Each row is a point on a tangle of strands that fork and nearly touch. The rows are in no order.
Points whose rows are less than 5.85 apart are linked; no others are. Some points are linked to none.
z_315: -1.50  +0.36  -0.28  +2.25  -1.14  -2.23  -1.77  +1.69  +1.73  -2.11  +0.40  -0.33  -0.52  +0.19  -1.05  +0.80  +0.84  +1.16  +2.02  +1.80  +1.79  -1.69  -3.10  -1.46  +0.30  -1.40
z_877: +2.10  -1.96  +1.98  +2.85  -0.81  +2.19  -0.23  -1.76  -0.43  +3.09  -0.12  -1.53  -0.87  -3.61  +0.13  -3.94  -2.26  -2.99  -1.00  -2.32  +0.68  +0.73  -1.73  -0.58  +1.74  +1.71
z_77: +0.51  +0.21  -2.49  +0.65  +1.99  +0.88  -0.23  +4.27  +2.85  -1.20  +0.52  +0.25  -2.45  +0.86  -3.17  +1.20  -1.03  -3.10  +2.99  +0.30  +2.21  +1.69  -3.77  -1.14  +3.45  +1.13
z_146: -0.27  -0.50  +1.62  +0.29  -0.23  +0.90  -1.78  -1.69  +2.27  -0.60  -1.69  -0.04  +0.19  -2.57  +0.05  -1.02  +0.54  +0.91  -0.45  -0.16  -1.42  -1.11  -0.22  -0.01  -1.69  -0.75
z_2: +0.86  -2.09  +0.72  +2.03  +1.17  -1.06  +0.57  +1.20  +3.08  -2.91  -0.49  -2.74  -2.98  +0.06  -1.16  +1.47  -2.11  -0.62  +2.56  +0.86  +2.49  -1.42  -1.42  -1.63  +1.16  +1.08
z_526: -2.39  -2.07  -1.25  -1.96  +0.97  -2.09  +2.19  -1.91  -3.54  +1.26  +1.29  +3.95  -0.05  +5.29  +1.19  +4.06  -0.33  +2.23  -1.58  -0.21  -1.01  +1.82  +2.49  +1.16  -1.60  -1.05
z_400: -1.80  +1.22  -3.32  -4.24  +1.51  +0.46  +0.10  +2.15  -1.83  +0.50  +0.98  +2.67  +1.21  +2.95  -1.48  +2.29  -1.06  -3.05  +1.35  +0.66  -0.17  +3.09  -1.04  +0.85  +2.01  -0.52
z_506: -0.16  +2.54  -1.59  -0.44  +0.59  -1.76  +1.76  +1.62  +0.68  -2.43  +1.47  -0.24  +0.42  +3.38  -1.00  +1.20  +1.90  -0.78  -0.86  +0.13  +1.27  -0.24  +1.13  +0.30  +2.16  -0.07
z_510: -1.04  -0.90  -1.62  -1.09  -2.73  -0.53  -0.46  -1.96  -1.36  -1.25  +1.66  +4.05  +5.05  +0.15  +0.26  -0.38  +3.00  +1.45  -1.62  +1.02  -0.33  +0.69  +2.26  -0.80  -1.19  -2.58
z_760: +2.78  +0.68  +0.08  -0.25  -0.08  -0.12  +1.00  -0.15  -0.71  +1.89  +1.77  -2.84  +1.03  +1.71  -1.95  -1.77  +2.09  +0.48  -0.46  -2.05  +0.44  -0.14  +1.28  +1.40  -0.26  +0.44
z_784: +1.71  -0.22  +0.41  +0.80  -0.71  -0.88  -1.50  +4.27  +0.52  -0.83  +0.85  -2.32  -1.11  +1.23  -1.40  -2.04  +0.99  -0.21  +2.45  -0.43  +1.25  -0.60  +1.03  -0.38  +1.96  +0.76
z_635: +1.13  -1.68  +0.49  -1.09  -0.86  +1.51  +0.29  -1.92  -1.77  +4.62  -1.02  -2.57  +0.29  -0.40  +0.05  -1.50  -0.22  +1.23  -1.51  -1.83  -1.55  +0.34  -0.42  +2.34  -2.99  +1.27
z_427: -3.30  -2.20  +0.62  -3.01  -1.27  -1.55  +1.54  +1.27  -2.37  +1.28  +0.66  +2.70  -0.29  +4.24  +1.15  +3.74  +0.14  -1.24  +0.39  -0.48  -0.94  +1.16  +1.68  +2.54  -0.47  -1.04
z_412: +1.88  -1.71  +0.85  +3.28  +0.82  +0.14  -3.34  -2.22  +0.17  -0.19  -0.20  -1.11  -1.06  -3.64  +0.62  -4.17  -3.16  -1.96  +1.22  -0.56  +1.78  +0.35  -1.59  -1.45  +3.03  +0.25
z_51: +0.27  -0.73  -0.09  -1.40  -0.24  +1.29  -3.88  -1.04  -1.15  +1.19  -0.68  +0.92  +2.80  -0.62  +0.74  -2.60  -0.04  +1.37  +0.06  -0.07  -1.95  +0.70  +1.73  +1.10  -2.02  -0.76
z_434: +0.72  +1.08  -0.90  +2.26  -1.13  -1.17  -1.05  +2.91  +0.70  -2.44  +0.50  -0.61  -0.80  +1.29  -1.72  +0.79  +0.36  +0.53  +2.20  +1.75  +2.24  -1.81  -1.38  -1.93  +2.08  -0.98
z_174: -2.65  +1.93  -2.58  -2.02  +0.92  -0.07  -1.24  +1.87  +2.16  -1.32  -0.19  +0.65  +0.81  +1.85  -0.96  +2.72  +0.02  -4.00  +0.89  +1.07  +0.96  +2.42  -2.07  +0.18  +0.68  -0.69
z_534: +0.85  -1.21  +1.09  +0.97  +0.11  +1.48  -4.24  -1.14  +1.18  +2.32  -1.11  +0.46  +0.07  -3.24  +1.92  -4.60  +0.01  -1.32  +0.39  -1.82  -0.13  +1.67  -1.16  +1.45  -2.07  +0.40
z_249: -1.12  -0.69  +2.10  +2.69  -0.41  -0.11  -2.69  +0.27  +1.18  -2.33  -2.59  -0.40  -4.04  -3.75  +1.44  -1.60  -1.47  -0.30  +1.35  +1.61  -0.22  -0.95  -1.63  -1.75  +0.10  +0.39
z_680: +2.37  +2.73  +0.52  +1.98  +0.19  +0.08  +0.56  +1.13  -0.89  +1.31  -0.84  -2.75  -6.33  -2.06  -0.07  +0.37  +0.77  -2.28  +0.63  -1.55  -0.14  +0.04  -1.27  +0.08  +1.11  +2.14
z_13: +0.22  -2.44  +0.24  -1.54  -0.72  -0.33  +1.92  +0.40  -2.75  +3.82  -0.79  -3.30  +0.04  +2.59  -0.19  -1.04  +0.13  +2.14  -1.74  -0.94  -1.23  +0.43  -0.25  +2.48  -2.41  +1.47
z_15: +0.65  +1.68  -1.99  -0.03  +1.83  +2.43  -0.83  +3.51  +2.39  -1.42  -1.15  -0.37  -2.85  +0.04  -2.80  +1.06  -1.86  -3.34  +1.61  +1.03  +1.10  +1.38  -3.02  -1.31  +3.53  +1.31
z_130: +0.18  +0.11  +0.93  -0.16  +1.20  -0.20  +1.49  +0.93  -0.80  +1.44  -1.59  -4.27  -1.61  +0.84  +0.63  -2.14  +0.28  -0.51  -2.09  -2.09  -0.95  +0.13  +0.50  +2.67  -0.67  +1.56
z_500: +0.11  +1.01  -1.77  -3.29  +1.64  +0.13  -0.33  +0.21  -2.22  +0.93  +0.12  -0.69  -0.67  +1.31  +1.79  +3.24  -0.70  +2.46  -0.37  -0.01  -0.69  +0.95  +1.84  +1.75  -2.30  +1.57
z_325: +0.52  +0.19  +1.60  -0.77  +0.43  -0.51  -2.32  +0.00  +1.08  +1.01  -0.28  -2.80  -0.45  -1.24  +1.74  -2.91  +0.95  -0.53  -0.02  -1.26  -0.30  +1.01  +0.44  +2.08  -2.16  +1.13
z_611: +2.29  -0.81  +1.46  +2.19  +0.09  +1.44  -2.02  -2.36  +0.41  +0.95  +0.33  -0.53  +0.56  -3.74  +1.72  -3.26  -2.36  -2.77  -0.13  -1.87  +1.97  +0.37  -1.49  +0.05  +2.38  +0.83
z_417: -0.46  +0.62  +0.71  -0.95  +1.39  -0.83  -0.88  -0.59  +0.02  +0.87  -0.56  -3.23  +0.13  +0.13  +1.24  -1.19  +1.36  +0.50  -1.11  -1.71  -1.40  +0.81  +1.13  +2.60  -2.60  +0.60
z_455: +0.85  -0.39  -0.37  +1.12  -0.15  +4.78  -1.60  -2.81  -0.59  +3.86  -1.11  +2.02  +2.08  -2.01  +3.03  -1.88  -1.63  -1.77  -2.55  -2.31  -0.98  +1.07  -0.10  +2.15  +0.39  +0.60
z_693: +0.28  -1.29  +1.02  -0.88  -1.34  -0.64  -1.54  +2.97  -0.87  +0.69  +1.02  -2.06  +0.97  +2.79  -1.06  -1.87  +0.93  -0.32  +1.63  -0.39  -0.03  +0.12  +2.17  +0.65  +0.44  -0.47
z_235: -0.27  +1.02  -0.79  -2.19  +0.77  +0.43  +3.50  +2.94  -0.83  -0.28  -0.04  +0.42  +0.10  +5.12  -1.60  +1.19  -0.36  -1.72  -0.38  -0.09  -1.17  +0.48  +1.10  +1.26  +1.88  +0.86
z_476: -0.90  -2.42  +1.20  +0.34  -2.62  -1.51  -0.07  -1.98  +1.39  -2.63  +1.88  +2.99  +3.88  +1.46  -0.72  -2.30  +0.87  -0.32  -0.76  +0.57  +1.74  -0.55  +0.24  -0.77  +1.49  -2.20
z_976: -1.97  -0.05  -1.18  -2.08  -2.21  -1.74  +0.55  -0.11  -3.09  -0.93  +1.51  +3.18  +3.26  +2.14  +0.78  +1.46  +2.05  +2.31  -0.73  +1.81  -0.52  +0.21  +2.87  -0.47  -0.98  -1.36
z_719: -0.04  -1.52  -1.31  +1.73  +1.49  -0.80  -0.47  +3.57  +2.84  -2.82  -0.02  -0.99  -2.93  +1.57  -1.65  +2.11  -1.97  -2.01  +3.43  +0.81  +3.01  +0.39  -2.42  -1.56  +2.59  +1.40
z_803: +0.82  -0.14  +1.55  +1.41  -0.76  +0.82  +0.09  -3.18  +0.29  -1.72  -0.04  +1.85  +1.47  -4.52  +1.37  -2.64  -1.15  +0.45  -0.98  +0.00  +1.79  -1.72  -2.32  -1.38  +2.26  -0.48
z_592: -0.34  -0.74  +2.25  +1.97  +0.82  -0.15  -0.39  +3.25  +1.96  +0.12  -1.67  -1.94  -2.77  -0.63  -0.30  -0.22  -0.95  -0.12  +1.78  -0.12  +0.18  +0.12  -1.00  -0.84  -1.21  +1.04
z_179: -3.22  -0.21  +0.83  +0.81  -0.70  -1.95  +1.43  +1.22  +1.84  -2.88  +0.36  +1.51  +0.96  +2.56  -0.59  +0.88  +0.45  -0.20  -0.35  +1.02  +0.30  -1.40  -0.12  -0.51  +1.21  -1.42
z_368: +0.58  +0.68  +1.41  -1.05  -1.41  +0.83  +2.18  +3.26  -0.20  +0.78  -0.58  -0.74  -0.41  +0.93  -0.82  +0.82  +0.11  +0.50  +0.91  +0.24  -0.16  -1.58  +0.64  -0.23  +0.57  +1.34
z_729: +0.71  -1.52  +2.13  +0.91  -0.97  +0.47  +1.63  -0.75  +0.71  -0.45  +0.59  +1.81  +2.35  -1.79  +0.36  -3.86  -0.84  +1.27  -0.83  +0.07  +1.27  -1.53  -0.99  -1.24  +2.18  -0.09
z_374: +2.40  -2.72  +1.27  +2.34  +0.80  -1.27  -0.48  -1.69  +1.54  -2.70  -0.63  -2.69  -3.57  -2.68  -0.42  -0.17  -2.94  -0.80  +3.06  +1.40  +2.70  -1.59  -1.29  -1.84  +1.53  +1.24
z_780: -1.12  +0.25  +2.00  +0.77  +0.27  -0.25  -0.39  +1.04  +1.49  -0.19  -1.75  -1.10  -1.37  -1.16  +0.50  -0.23  -0.27  +0.51  +0.26  -0.39  -1.82  -0.99  -0.70  +0.36  -1.45  +0.01
z_904: -2.88  -1.23  +1.68  -1.92  -0.72  +0.09  +1.63  +2.62  +0.94  -0.40  -1.83  +1.42  +0.52  +1.67  +0.24  +0.87  -1.02  +0.07  +0.01  +0.11  -2.17  -0.67  +0.62  +0.79  -0.77  +0.60
z_420: -2.03  -1.46  -0.91  -3.26  +0.77  -1.58  +0.99  -0.04  -2.40  +1.46  +0.60  +1.56  +0.35  +4.63  +0.69  +4.62  -0.80  +1.29  -0.21  -0.61  -1.42  +1.22  +0.94  +1.72  -1.34  -0.42
z_626: -0.14  +4.23  -3.02  +0.75  +1.30  -0.28  +0.35  -0.20  -0.08  -0.43  -0.22  -0.49  -0.85  -1.47  -0.57  +3.77  +1.53  +0.23  -0.25  +1.80  -0.09  +0.03  +0.45  -1.31  -2.01  -1.20
z_579: -0.04  -0.34  -0.02  -1.06  +1.04  -0.49  +2.16  +1.95  -1.93  +1.93  -1.08  -3.08  -1.02  +3.18  +0.33  +0.06  -0.31  +0.42  -1.25  -1.33  -1.39  +0.92  -0.17  +2.95  -1.05  +1.74
z_593: +2.71  +2.28  +0.12  +2.36  +0.74  -0.27  +1.46  +0.74  -1.38  +0.65  +0.37  -2.45  -3.72  -1.67  -0.49  -1.54  +1.11  -0.75  -0.58  -2.40  -0.22  -1.34  -0.99  +0.51  +2.38  +0.91
z_167: -3.19  +0.42  +0.37  -2.36  +0.19  -0.96  +1.52  +1.39  -0.17  -1.42  -0.50  +1.82  +1.34  +2.93  +1.42  +1.91  +0.79  +0.26  -1.18  +0.73  -1.78  +0.30  +1.54  +1.46  -0.70  +0.22
z_741: +0.12  +1.95  -3.90  -3.47  +2.20  +1.52  +0.46  +1.40  -1.62  +0.77  +0.26  +1.19  +0.60  +3.35  -1.45  +3.72  -1.55  -1.41  +0.95  +0.90  -0.70  +2.16  -0.04  +0.31  +0.72  +0.71
z_155: -0.10  +0.13  -0.60  -1.63  +1.51  -1.42  +0.87  +3.17  -1.34  +0.74  +0.49  -2.64  -0.08  +4.07  +0.46  -0.23  +0.78  -0.23  -0.62  -1.38  -0.91  +0.94  +1.25  +2.78  -0.14  +1.05
z_840: +0.99  +2.69  -0.06  +1.11  -0.37  +1.03  +1.32  -3.16  -1.99  +1.25  +0.66  -0.78  -0.83  -4.83  +0.70  -0.01  +0.78  -0.19  -1.59  -0.02  -0.60  -0.96  +1.27  -1.73  +1.23  -0.04
z_823: -2.48  -0.70  +0.76  -0.42  -0.34  -0.87  +0.90  +3.67  +2.32  -2.52  -0.47  +0.60  -0.14  +3.12  -0.61  +1.38  -1.28  -2.09  +1.11  +1.12  +0.77  -0.23  +0.07  -0.64  +2.46  -0.09
z_219: -0.18  +2.77  -2.54  -0.49  +1.86  +0.29  -0.20  -1.56  -1.12  +1.00  -1.00  +0.27  -1.56  -1.46  +0.58  +4.44  +0.43  +1.62  -0.10  +1.13  -2.19  +0.62  +1.38  -0.47  -3.73  -0.65
z_30: +0.66  +0.79  +1.35  +1.78  -0.99  -0.59  +0.85  -2.03  +0.40  -1.95  +0.48  +0.77  +0.28  -3.99  +0.58  -0.89  -0.13  +1.79  -0.27  +1.09  +1.87  -2.67  -2.87  -2.21  +1.61  -0.57
z_713: -1.09  +2.76  -2.25  -1.27  +1.55  +1.44  -0.44  +2.33  +2.67  -0.94  -1.12  +0.30  -0.80  +0.69  -1.39  +2.21  -1.04  -2.95  +1.12  +1.33  +0.75  +1.48  -2.46  -0.59  +1.47  +0.48
z_826: +0.82  +1.07  +0.63  -1.84  -1.50  +2.77  +0.16  -1.46  -2.74  +1.33  -0.59  +0.05  +0.60  -2.14  +0.55  -0.74  -1.06  +1.98  -0.57  +1.07  -1.84  -1.30  +1.91  -0.42  +0.44  +0.47
z_199: +0.98  -1.80  +0.51  +1.56  -0.74  +2.00  -2.04  -2.04  +2.61  +0.29  +0.37  +2.49  +4.14  -1.25  -0.81  -1.86  -0.34  -0.23  -0.23  -0.95  +0.88  -0.10  -0.76  -0.50  -0.36  -1.94
z_261: -0.61  +1.33  -1.12  -3.19  +1.53  +1.93  +0.89  +1.92  +0.36  +1.22  -1.92  +0.69  -0.50  +2.46  -1.04  +3.24  -3.22  -1.82  +0.97  +0.86  -1.73  +1.96  -0.42  +0.37  +0.01  +1.12
z_106: +0.82  -1.44  -1.63  +0.74  -0.09  +2.79  -1.89  -2.41  +2.34  +0.94  +0.72  +3.91  +4.78  -0.70  -0.02  -0.58  +1.06  -0.51  -1.32  -1.38  +0.25  +0.83  -0.01  +0.25  -1.59  -1.86
z_103: +2.14  +2.22  +1.25  +0.18  -0.85  +0.92  -0.26  +0.50  -1.04  +2.44  -1.47  -2.18  -5.88  -1.84  +0.29  +1.18  +0.52  -2.15  +1.34  +0.20  -0.93  +0.45  +0.26  +0.14  -0.31  +2.23
z_273: -0.39  -2.70  +2.09  +2.97  +0.44  -0.96  -2.45  -0.43  +1.50  -1.99  -1.80  -0.90  -2.68  -3.69  +0.32  -2.32  -2.19  +0.61  +1.65  +0.54  +0.70  -1.37  -2.38  -1.74  +0.35  -0.04
z_753: +0.22  -2.08  +0.97  -0.04  +0.21  +1.72  -2.57  -1.06  +0.80  +2.75  -0.55  -1.55  +1.25  -1.57  +1.02  -4.01  +0.48  -0.27  -0.75  -2.39  -0.49  +2.02  -0.45  +2.54  -2.91  +0.61
z_969: -1.18  +0.71  +1.12  +0.90  -0.36  -1.74  +3.68  -1.79  +0.34  -1.65  +1.40  +2.95  +2.63  +0.56  -0.24  -1.29  +2.10  +1.96  -2.29  +0.92  +0.29  -0.78  +0.97  -1.24  +0.61  -0.84
z_950: +1.89  +1.43  +0.12  +1.46  +1.04  -0.69  +1.56  +0.64  -0.51  +0.94  +1.18  -2.86  -0.74  +0.32  -1.16  -1.75  +1.69  +0.70  -0.61  -2.38  +0.32  -1.03  -0.28  +0.83  +0.96  -0.09
z_122: -1.53  +0.25  -0.18  -1.62  +0.82  +0.33  +1.45  +4.09  +1.26  -0.91  -0.49  -0.13  -0.30  +3.80  -0.95  +1.12  -1.34  -2.94  +0.88  -0.05  -0.29  +1.08  +0.14  +0.36  +2.49  +0.89
z_432: +2.03  -1.90  -0.31  -0.77  -1.04  +2.65  -1.59  -2.61  -2.59  +5.79  -1.06  -1.84  +0.33  -1.13  +0.69  -2.72  -1.35  +0.56  -0.41  -1.55  -1.05  +1.23  -0.44  +1.72  -2.14  +1.17
z_779: +0.06  +3.17  -1.18  -0.04  +1.00  +0.71  -1.54  -2.05  -1.10  +1.77  -1.49  -0.18  -3.67  -1.99  +1.22  +2.97  +0.36  +0.46  +0.74  +1.15  -2.50  +0.84  +0.50  +0.27  -3.78  +0.55
z_896: +0.45  +2.22  -1.54  +0.45  +0.42  -1.04  +0.25  +4.27  +0.73  -0.48  +1.19  +0.28  -1.31  +1.61  -1.50  +1.65  +1.93  -1.23  +2.43  -0.74  +1.85  -0.02  -1.61  +0.34  +2.16  +0.86
z_284: +1.40  -1.43  +0.17  +2.02  -1.17  -1.85  -0.53  +3.67  +0.29  -1.46  +1.58  -1.33  -0.78  +0.74  -2.23  -0.99  +0.49  +0.64  +2.82  +0.36  +2.79  -1.74  -0.86  -1.61  +2.94  -0.05
z_744: -0.90  -0.24  -0.78  -1.81  +0.63  -0.21  +3.26  -2.15  -1.03  +0.59  -0.03  +2.14  +1.55  +0.73  +0.69  +2.01  +1.08  +3.56  -2.07  +0.20  -2.67  -0.34  +2.08  +0.66  -2.83  -0.46
z_618: +2.31  +1.67  +1.36  +2.27  -0.51  +0.60  +1.68  -2.18  -1.90  +1.73  +0.80  -1.49  -1.49  -3.25  -0.49  -2.38  +0.34  -0.28  -0.97  -1.58  -0.42  -1.08  -0.85  -1.08  +2.38  +0.31
z_213: -0.67  +1.63  +0.77  +1.51  +0.04  -1.30  +1.82  -0.80  +0.83  -1.71  +0.78  +0.97  +1.21  -1.12  +0.27  -0.32  +1.35  +2.15  -0.94  +0.39  +0.71  -2.10  -1.28  -1.26  +0.03  -1.10
z_110: -0.09  -0.74  +0.21  +1.87  +0.69  -0.92  -3.70  -3.29  +2.86  -3.02  -0.72  +0.55  -0.88  -3.93  +0.63  -1.39  +1.03  +0.32  +0.21  -0.16  +0.66  -1.06  -2.75  -0.77  -1.88  -1.92
z_238: -0.38  +2.60  -1.90  -0.94  +1.42  -0.99  +2.75  +1.71  -1.15  -1.52  +0.97  +0.79  +0.57  +4.73  -1.10  +1.40  +0.84  -1.19  -0.83  +0.66  -0.39  +1.01  +1.44  +1.02  +2.22  +0.03
z_195: +1.38  +0.88  +0.05  +0.47  -0.07  -0.77  +1.13  -1.30  -0.20  +0.21  +3.16  -1.14  +2.05  +2.68  -1.96  -0.85  +2.00  -0.21  -0.53  -0.69  +0.78  -0.32  +2.23  +0.46  +0.54  -1.56
z_358: +1.88  +2.40  +1.16  +1.87  -0.19  +0.72  -0.30  -1.24  +1.16  +0.20  -0.20  -2.02  -2.35  -1.85  -1.39  +0.91  +0.12  -0.31  +1.32  +0.46  +1.00  -1.71  -0.75  -1.21  -0.22  -0.46
z_804: -1.68  -0.60  +0.52  -2.02  +0.59  +1.11  +1.55  +2.01  +0.60  +1.27  -1.78  +0.05  -0.58  +2.47  -0.24  +2.22  -1.94  -0.52  +0.37  +0.18  -2.38  +0.41  -0.23  +1.00  -1.26  +0.99
z_444: +2.66  +0.48  +1.26  +2.81  -0.20  -0.90  -1.10  -1.33  +1.38  -0.84  -0.57  -2.18  -4.55  -2.81  -1.08  +0.33  -0.82  -0.58  +2.52  +0.78  +2.22  -1.73  -1.85  -1.98  +0.93  +0.19
z_164: +1.19  -0.16  -2.52  -2.77  +0.40  +1.16  -1.29  -3.42  -3.38  +1.22  +0.82  +1.13  +2.51  -2.91  +2.43  +0.64  -0.11  +3.20  -1.39  +1.32  -0.63  +0.91  +3.28  -0.68  -2.21  -0.27
z_543: -0.32  -1.43  -1.91  -0.30  -1.06  +1.04  -1.62  -2.61  -0.24  -0.11  +1.01  +4.45  +5.50  +0.04  -0.05  -0.82  +2.17  +0.45  -1.49  -0.10  -0.63  +1.28  +1.25  -0.36  -1.37  -2.75
z_864: +1.13  +1.31  -1.77  -1.71  +0.22  +1.51  -1.62  -3.18  -2.99  +0.98  +0.75  +0.20  +0.65  -4.24  +3.07  +0.08  +0.93  +1.37  -1.48  +0.34  -0.89  +0.85  +2.89  -0.22  -1.59  +0.36
z_52: -0.80  -0.13  -1.97  -3.14  -0.23  -1.49  +1.57  -0.64  -3.79  -0.51  +1.56  +2.44  +1.73  +2.03  +1.99  +2.48  +0.47  +3.59  -1.27  +1.67  +0.10  +1.04  +4.35  -0.37  -1.13  +0.04
z_445: -2.15  -0.23  -0.47  +2.29  -0.29  -1.87  -2.49  +0.07  +2.39  -3.31  -0.85  +0.90  +0.18  -0.99  -0.46  +0.09  +1.51  +2.10  +0.26  +1.03  +0.05  -1.80  -3.05  -1.37  -0.84  -1.97
z_86: -0.89  -0.15  +0.59  -1.59  -0.41  -1.04  -0.56  +2.04  -1.38  +1.07  +0.74  -1.33  +0.68  +2.42  -0.08  -0.68  +0.54  +1.14  +0.95  -0.46  -1.02  -0.08  +1.62  +2.01  -0.51  -0.47
z_299: +1.03  +2.56  +0.27  -0.08  -1.06  +0.20  +1.59  -1.98  -0.13  -0.55  +0.62  +0.34  +1.19  -3.29  +0.34  +0.53  +1.37  +1.01  -1.23  +0.97  +0.16  -1.80  +0.91  -1.54  -0.27  -0.53
z_173: -0.19  -1.04  -2.80  -3.00  +0.30  -0.48  -0.09  -2.01  -2.78  -0.55  +0.71  +1.83  +2.29  -0.65  +2.11  +2.73  +0.62  +4.00  -2.07  +1.57  -0.74  +0.46  +3.61  -1.39  -2.64  -0.50
z_128: -0.86  -1.20  +0.24  +2.12  +0.36  -2.15  -3.14  -1.35  +3.43  -4.46  -1.18  -0.39  -1.31  -2.17  +0.08  -0.25  +0.13  +1.10  +0.71  +0.90  +0.92  -1.67  -3.35  -1.14  -1.16  -1.28
z_921: +1.25  +2.03  -0.77  +1.13  +0.27  -1.84  +1.32  +0.41  +0.40  -2.38  +2.46  -1.16  +1.01  +2.44  -1.67  -0.30  +2.62  -0.17  -0.50  -0.22  +1.75  -1.08  +1.40  -0.31  +1.52  -0.86
z_317: +1.28  -0.86  -1.11  -0.84  -0.84  +4.21  -2.41  -2.51  -2.10  +4.60  -0.25  +0.95  +1.18  -2.51  +2.19  -2.44  -1.56  -0.16  -0.64  -1.38  -1.01  +1.68  +0.16  +1.76  -0.52  +1.21
z_188: +0.76  +2.72  +0.50  -0.90  -0.85  +0.41  -0.80  -1.33  -2.40  +3.13  -1.67  -1.14  -4.90  -2.33  +1.69  +1.82  +0.05  -0.17  +0.67  +0.79  -2.29  +0.34  +0.15  +0.64  -2.13  +1.49
z_517: +0.25  +0.22  +0.52  -2.10  -0.31  +1.16  +2.28  -1.89  -2.03  +1.75  -0.40  +0.47  +0.92  -0.34  +0.55  +0.19  -0.21  +3.05  -1.55  +0.26  -2.20  -1.18  +1.42  +0.27  -1.33  +0.10
z_683: -0.61  -2.01  -1.23  -2.21  +1.01  -1.03  +3.38  -3.42  -2.26  +1.27  +0.86  +2.18  +0.80  +3.46  +0.60  +2.69  -0.29  +3.95  -2.71  +0.04  -1.48  +1.19  +3.42  +0.26  -2.66  +0.25
z_524: +0.47  +3.84  -0.65  +1.05  +0.40  -0.29  +0.17  +0.69  +0.71  +0.38  -0.07  -0.57  -1.32  -0.79  -0.92  +2.01  +1.42  +0.69  +0.97  +0.75  +0.36  -1.14  -0.81  -0.72  -1.14  -0.61
z_89: -1.69  +0.78  -1.54  -1.78  -1.64  -1.00  +2.20  +0.45  -1.67  -0.84  +1.23  +3.28  +0.66  +4.46  -1.00  +4.24  +0.89  -2.95  -0.08  +1.96  +0.22  +1.13  +1.97  +0.47  +1.87  -1.38
z_413: +1.02  -2.63  +0.93  +2.77  +0.96  -1.04  -3.34  -2.07  +1.11  -1.88  -0.23  -1.05  -1.21  -4.33  +1.13  -3.77  -2.36  -0.33  +2.10  -0.05  +2.15  -0.20  -2.67  -0.49  +1.33  +0.17
z_664: +0.10  -0.99  +0.66  +1.08  -0.86  -0.68  -0.87  -3.47  +1.81  -3.40  +0.87  +1.20  +3.40  -0.56  -0.42  -2.14  -0.68  +0.32  -1.06  +0.99  +2.22  -1.61  -0.80  -1.49  +0.92  -1.71
z_822: -2.52  -0.30  -0.80  -2.84  -2.01  -1.93  +1.46  +0.70  -2.53  -0.42  +0.90  +3.22  +0.60  +3.90  +0.62  +4.31  +1.09  -1.28  -0.30  +1.37  +0.45  +0.72  +2.61  +1.25  +0.32  -1.10
z_674: +0.96  +2.14  +0.19  -1.75  -1.64  +1.10  -0.29  +0.77  -1.86  -0.04  -0.58  -0.77  +0.08  +0.17  -0.03  +0.55  -0.42  +1.12  +0.58  +1.47  -1.22  -1.63  +1.95  -0.25  +0.47  +0.40
z_548: +1.37  +0.15  +0.40  +1.22  +0.14  +3.11  -1.38  -3.00  +0.21  +1.73  +0.09  +0.65  +1.96  -3.34  +1.79  -2.80  -1.34  -2.29  -1.90  -1.64  +0.68  +0.72  -0.28  +0.57  +1.65  -0.20
z_499: -0.85  -4.09  +2.75  +0.73  -1.33  -0.51  +2.77  +3.75  +0.75  +1.25  +0.02  -2.02  -0.45  +1.63  -0.65  -0.99  -0.18  +0.31  +0.20  -1.33  -0.16  +0.49  +0.37  -0.35  -0.91  +1.64
z_88: -1.87  +3.52  -2.54  -1.29  +3.00  -0.33  +1.20  +1.41  +0.83  -1.41  +0.07  -0.33  +0.07  +0.69  +0.99  +2.25  +0.29  -1.35  -0.83  +0.79  -0.33  +1.24  -0.10  +0.72  +0.15  +0.33
z_176: +0.80  -1.95  +2.89  +0.70  -1.36  +0.20  +2.27  +2.48  +0.64  +0.70  +0.16  -1.40  -0.22  -0.09  -0.81  -1.63  +0.35  +0.92  +1.05  -0.56  +0.55  -1.14  -0.04  -0.39  +0.55  +1.10
z_987: -0.49  -1.08  +0.62  +0.54  +0.38  +0.57  -2.62  -3.02  +3.11  -2.53  -1.16  +0.98  +0.84  -2.98  +0.87  -0.48  +1.96  +0.64  -1.23  -0.51  -1.32  -0.48  -0.48  -0.38  -2.17  -1.51
z_754: +1.14  -1.95  +0.10  +2.00  +0.39  +0.50  -1.45  -2.63  +2.79  -1.32  +0.92  +1.48  +3.48  -1.49  -0.49  -2.49  -1.76  -0.23  -0.07  -0.38  +2.37  -0.79  -1.97  -1.10  +0.73  -1.41
z_563: -0.50  -1.92  +1.49  +2.08  -0.26  -1.01  -0.18  +0.75  +1.95  -1.49  +0.42  -0.82  +0.51  +0.77  -2.04  -1.35  -1.00  +0.88  +1.23  +0.33  +0.16  -1.77  -0.15  -1.66  +0.69  -1.72
z_843: -1.56  -2.68  +2.13  +1.79  -0.03  -0.25  -0.12  +4.54  +1.55  +0.71  -0.73  -2.08  -1.49  +1.41  -0.72  -0.26  -0.62  -0.48  +1.71  -0.61  -0.07  +0.98  -0.04  -1.09  -1.32  +0.72
z_745: +1.15  -4.11  +2.34  +3.04  -1.42  +2.24  -0.96  -0.63  -0.18  +3.37  -1.36  -0.49  -1.16  -4.64  +1.17  -3.74  -2.17  -2.49  -0.67  -2.54  -0.18  +2.01  -2.15  -0.97  -0.24  +1.92
z_690: -4.03  +1.12  -1.00  -0.76  +0.24  -1.64  +1.06  +1.39  +1.05  -2.50  -0.24  +2.56  +1.40  +2.23  +0.42  +2.86  +1.24  -0.52  -1.36  +1.14  -0.50  +0.36  +0.16  +0.92  -0.02  -0.87
z_872: -0.72  -1.04  +2.34  +0.45  -1.84  -2.14  +2.85  -1.87  +0.82  -0.81  +1.66  +2.50  +2.37  +1.97  -1.29  -1.61  +1.52  +0.56  -1.14  +0.21  +0.77  -0.81  +0.79  -0.48  +0.87  -1.08

A fork is a point with three links, a tip a point with one. Leave the first point through the second and follow the links. Name the first fork or tip that comes.
z_374; z_2 | z_174
z_872; z_476 | z_864
z_823; z_179 | z_400
z_499; z_843 | z_579
z_106; z_199 | z_213

A fork is a point with three links. Follow the links from the first point to the second and name the forks in between, in order.
z_593; z_199 | z_213
z_358; z_238 | z_593
z_693; z_534 | z_579
z_173; z_950 | z_213 z_593
z_273; z_753 | z_611 z_579
z_534; z_877 | z_579 z_611
